Points on a hilly landscape, in no order, each with its height.
A ball rolls from a point to whichever of its 2 nearest points has the largest drop for the distance, and stops where none of them is lower. Distance is the straight distance between rows; heights are no part of it.
z624: [110  98 117 119 128 124 148 112  68 212 164 161  73 146  92  93 130 113
 118  77 111  97 120 187  57]  (h 480)
z492: [ 89  98 158 158 143 109 164 117  80 227 139 136  78 147  77 155 131 116
 171  70 136 134 128 173 105]  (h 520)
z152: [108  90 138 158 116 109 139 122  62 227 149 135 105 136 105 168 135 126
 140  73 128 143 128 175 119]  (h 504)
z704: [ 96 142 149 149 141 130 150 108 112 202 164 116 100 167  90 152 127 133
 158  94 107 111 123 164  94]  (h 540)
z915: [119  92 134 125 153 115 123 152 109 147 114 160  93 107 110  99 116  92
 145  94 145 130 136 168 107]  (h 580)
z647: [156 104 109 103 110 149 118 171 112 111 119 113 182 107 130 104 138  97
  80 130 108 141 120 123 103]  (h 398)
z550: [134 174 104 111 132 144 154  74 156  45 140 113 141 166 154 112 126 154
 108 199 117  87  98  76 155]  (h 181)
z346: [ 94  92 149 137 152 101 136 129  90 193 127 157  72 130 102 119 116 108
 165  73 140 135 134 169  99]  (h 543)
z169: [174 126  88 105 114 106 107 102 115  89 107 181 114  97 183 111 138 156
  88 159 132 130 141  92 156]  (h 573)
z69: [157  91  82 106 100 116  83 137 100 144 131 200  92  96 152  92 123 138
  84 122 135 110 134 148 103]  (h 491)
z302: [119  71 154  96 148 119 126 176 125  64  79 150 127  85 115  85 106  73
 145 110 167 181 157 147 145]  (h 462)
z798: [162 115 137  92 129 163 129 159 127  62 110  80 189 105 123  77 142 112
  99 150 119 142 121  89 113]  (h 529)
z470: [105 175 146 112 163 141 136  93 180  93 134 126  88 154 112 118 121 142
 180 159 129  99 113  95 111]  (h 481)
z335: [102  11 112 134  92 101  93 171  98 140 103 209  99  98 130 116 100 101
 131 109 173 176 168 177 170]  (h 681)
z303: [106 180 111 143 136 143 149  78 174 103 158 108 127 171 130 143 128 154
 127 157 110  84 112 104 131]  (h 514)
z362: [134 165 124 139 109 177 137 121 157 118 165  81 201 149 140 146 143 132
  83 165  96 122 115 122 119]  (h 422)
z37: [107 167 165 154 129 184 144 131 157 142 162  53 183 149 118 153 133 128
 130 142 117 138 118 129 118]  (h 297)
z519: [132 141  93 125 110 114 114 116 110 161 151 155 113 141 139 126 133 135
  94 110  97  90 132 145  83]  (h 459)
z526: [110 102 115 140 113 110 142 112  63 245 154 153  91 142 100 134 136 125
 102  76  99 126 117 187  91]  (h 493)
z589: [116 170 144 135 149 147 133 104 168 102 135 100 132 144 110 140 120 134
 155 159 117 105 117 104 130]  (h 499)
z651: [121 141 130 140 106 159 136 148 120 161 149  89 181 133 126 166 141 124
 103 115  90 136 124 135 123]  (h 381)
z855: [158 103  98  87 126 127  95 134 102 109 127 176 107 101 138  74 124 114
  90 124 130 102 128 132  80]  (h 517)
z830: [103  65 140 128 147 105 121 158 104 145 115 179  88 106 110 111 110  92
 149  83 172 159 155 189 138]  (h 617)
z447: [101 148 146 171 127 118 148 108 123 199 154 107 132 162 117 176 136 145
 151  99 114 127 124 147 128]  (h 530)
z900: [156 159  89 114 133  98 123  80 131  92 122 184  81 136 164 118 131 166
 117 156 123  86 124  97 118]  (h 516)
z423: [158 143 145 104 105 188 130 150 138  68 130  62 200 136 128 101 157 122
  93 176 111 146 122  98 115]  (h 478)
z483: [111 161 166 122 176 146 122 120 167 101 115 116  88 121  94  90 120 116
 205 149 135 107 122 106 105]  (h 448)
z337: [ 98 140 133 124 137 172 136 124 140 166 172 105 123 162  82 114 136 121
 133 108  90  97 111 148  58]  (h 197)
z762: [136  98 152 123 148 100 132 170 125  94  86 132 122  94 127 116 123  99
 153 122 167 172 145 123 169]  (h 551)
z422: [146 158  89 144 124  86 114 101 124 122 131 182  91 140 151 134 137 155
 125 132 125 109 138 118 134]  (h 505)
z171: [127 118 177 109 146 168 145 176 144  78 112  56 176 109  97 100 127  85
 157 133 147 163 124 122 132]  (h 405)
z234: [125 141 128 168 149  73 121 117 113 177 107 181  77 127 147 171 135 161
 149 108 149 139 150 142 161]  (h 506)
z656: [108  99 118 106 123 143 130 124  85 179 159 142 109 136  87  85 126  98
 105  88  98  95 115 171  48]  (h 463)
z719: [113  36 103 146  76  93  90 171 103 163 106 194  85  94 155 124 109 134
 107 105 159 152 154 171 166]  (h 700)
z472: [154 115  92 127 108 109  96 124 111 158 116 190  92 105 160 131 136 145
  91 122 125 118 130 142 110]  (h 475)
z397: [127 127 126 130 125 140 130 149 115 155 138 113 144 127 105 138 131 115
 121 105 121 125 125 150  98]  (h 412)
z386: [ 97 189 131 143 156 114 141  58 198  88 126 135  76 162 135 151 107 163
 186 154 139 101 104  87 180]  (h 219)
z433: [144  84 143 135 121 107 134 186 121  86  76 111 154  95 131 142 125 108
 139 114 172 203 155 114 201]  (h 464)
z159: [107 147 180 178 136 135 142 137 142 192 143  63 164 148 114 215 128 141
 161 122 147 157 143 131 165]  (h 554)
z72: [ 88 142 145 131 172 126 138 107 134 167 145 134  74 154  96 121 126 133
 182  97 117 103 124 159  81]  (h 555)
z951: [105 188 140 130 164 130 149  66 191  58 121 104 104 159 143 143 112 178
 183 186 143 103  96  66 186]  (h 188)
z287: [127 180 115 131 146 132 163  58 172  50 131  92 141 165 161 144 116 172
 138 198 139 108 107  65 195]  (h 222)
z560: [109 142 186 113 179 150 135 142 174  89  92  92 119 115  91  86 125 104
 209 144 147 120 118  96 113]  (h 382)
z121: [116 141 134 177 130  86 126 122 114 189 126 142 116 143 138 190 131 150
 145 106 129 133 146 136 154]  (h 518)
z708: [161 112 124 140 113  94 115 157 127 112  82 132 151  92 156 146 134 144
 120 133 145 166 136 104 185]  (h 318)
z593: [114 179 122 108 128 193 143  80 175  58 167  84 149 161 143 114 128 149
 108 195 110  77  93  90 133]  (h 140)
z661: [141 129 105 153 114  80 112 114 110 159 115 187  71 112 159 145 135 150
 124 118 139 117 157 140 154]  (h 492)
z244: [130  88 158 154 119 103 128 184 116 136  84 113 151 102 121 163 121 103
 148  99 173 192 148 139 190]  (h 535)
z371: [130 107 160  75 158 159 135 156 149  67 114 106 135 110  83  63 118  74
 146 137 135 118 119 128  87]  (h 453)
z561: [ 90 156 153 132 126 181 142  99 140 177 186  83 133 177  86 146 135 127
 144 111  95 102 104 166  86]  (h 228)
z621: [155 176  89 133 132  69 130  62 144  82 105 186  92 138 180 150 140 181
 133 165 141  93 124  73 177]  (h 536)
z128: [ 91 166 175 172 139 140 146 113 151 186 159  84 137 163 103 199 116 158
 163 120 128 127 128 128 152]  (h 541)
z672: [135  85 158  93 130 142 142 184 129  63  89  81 185  96 105  86 126  76
 134 130 143 183 131 117 141]  (h 218)
z5: [125 114 158 161 142 105 134 174 125 168 105 101 144 125 123 185 119 125
 164  93 162 168 151 141 171]  (h 583)
z416: [141  79 128 103 125 147 122 180 123  92 105  93 171  94 112  97 121  72
 104 114 130 170 133 136 124]  (h 262)
z935: [145 117 133 163  88  91 116 156 109 195 122 130 152 126 160 201 138 156
 108  93 130 164 147 133 177]  (h 594)
z134: [154 138  89 111  91 148 105 131 117 120 164 128 175 133 152 119 145 123
  59 130  83  98 115 114  92]  (h 465)
z212: [124 112 119 116 122 136 119 141  95 157 149 135 126 128 123 110 131 105
  99 101 113 105 124 154  83]  (h 439)
z769: [158 130 110  98 105 165 118 145 123 101 141  98 176 119 121  91 140 114
  74 142  93 114 123 120  80]  (h 441)
z511: [190 117  78  94  89 111  95 109 106  84 120 167 128  84 183  90 138 162
  61 165 110 124 134  78 127]  (h 561)
z555: [120  86 157  89 164 139 130 163 138  62 101 138 122  96  90  66 106  63
 156 120 164 149 138 133 111]  (h 250)
z104: [125 171  80 137 101 139 140  63 170 111 174 112 153 177 151 144 130 151
  83 163  96  75 104 115 140]  (h 523)
z236: [152  98 137 161 103  89 120 182 113 159  94 114 155 108 155 185 138 134
 127  99 155 192 149 121 197]  (h 577)
z510: [112 156 136 131 163 126 132 117 146 132 134 151  88 134 108 116 128 124
 170 121 131 107 128 136  97]  (h 570)
z435: [174 114  85  86 112 128  94 121 119 105 118 166 131  92 166  84 123 129
  79 149 121 125 121 122  97]  (h 542)
z891: [138 138 131 120 154 122 122 128 124 108 109 144 112 109 120 102 122 124
 149 134 146 128 129 131 108]  (h 595)
z885: [ 95 156 163 149 132 168 145 128 140 167 164  66 161 164  94 162 127 128
 150 122 106 125 114 148 104]  (h 260)
z642: [137  74 103 144  98  97  95 143  90 178 102 182  92  98 154 126 128 141
 106 103 154 144 146 156 164]  (h 710)
z796: [115 132 181 167 149 113 150 145 128 201 119  95 135 129 101 195 126 130
 179 103 142 167 145 136 148]  (h 575)
z545: [146 144  78 123  86 133 107 103 112 160 173 156 149 140 154 126 137 136
  49 122  84  84 118 145  80]  (h 469)
z235: [157 112 140 140 109  85 125 163 131 103  59 127 145  88 161 153 133 145
 141 135 168 204 155  89 215]  (h 378)
z685: [113 155 114 145 100 175 139 129 133 164 185  73 194 165 127 152 140 121
  83 128  82 121 114 145  99]  (h 401)
z332: [164 161 108 121 139  70 129  90 129  70  97 172 103 120 185 142 125 181
 146 176 151 123 147  64 194]  (h 546)
z454: [176 142 102 106 122  89 123 111 122  64  91 161 126  96 184 110 136 166
 125 170 135 138 142  67 168]  (h 560)
z734: [132 160 135 122 121 176 146 120 143  82 135  78 184 136 129 120 146 125
 108 161 101 122 117  93 110]  (h 445)
z266: [121 146 176 122 167 155 137 152 154 100 112  76 147 114  95 119 119 104
 181 139 135 141 127 122 122]  (h 251)
z757: [ 97  29 131 124 126 107 108 168 107 130 106 217  78 100 116 102  96  85
 144  98 176 162 156 192 147]  (h 652)
z570: [106 160 130 116 136 185 127 118 149 120 173 105 144 162 102 104 131 119
 112 140  93  90 104 142  67]  (h 152)
z136: [160 103 109 125 107 106 103 155 119 115  95 154 123  90 155 121 131 135
 107 126 143 147 138 128 148]  (h 247)
z747: [149 115 140 113 159 109 131 145 128  81  73 135 110  95 124  92 119 112
 159 137 159 145 135 107 141]  (h 612)
z323: [147 170  72 100 134  92 130  52 152  59 125 176  87 147 173 120 121 186
 126 175 128  74 113  77 157]  (h 527)
z213: [133 147 149 149 120 153 135 158 134 136 133  65 184 139 123 163 140 121
 121 139 117 147 138 124 137]  (h 346)
z261: [113 168 108 118 122 178 141  83 166  88 179  91 147 172 127 116 137 126
 100 168  94  84  84 124  93]  (h 92)
z119: [121 141  94 119  85 147 121 114 110 185 186 121 163 153 134 142 139 138
  66 104  74  97 110 154  81]  (h 476)

Call two points neighbours if one is among the 2 nearest of the other. Go from one point of each pair to the other, from neighbour to neighbour, staying as low as possible. Name the highest point that can't be avoided.
z447 and z672: z762
z555 and z951: z545
z266 and z672: z171
z261 and z951: z287
z672 and z555: z371

For each start below, name the point where the ball stops.
z346: z261
z332: z661
z212: z261
z589: z266
z134: z672
z511: z472
z734: z261
z891: z447
z719: z261
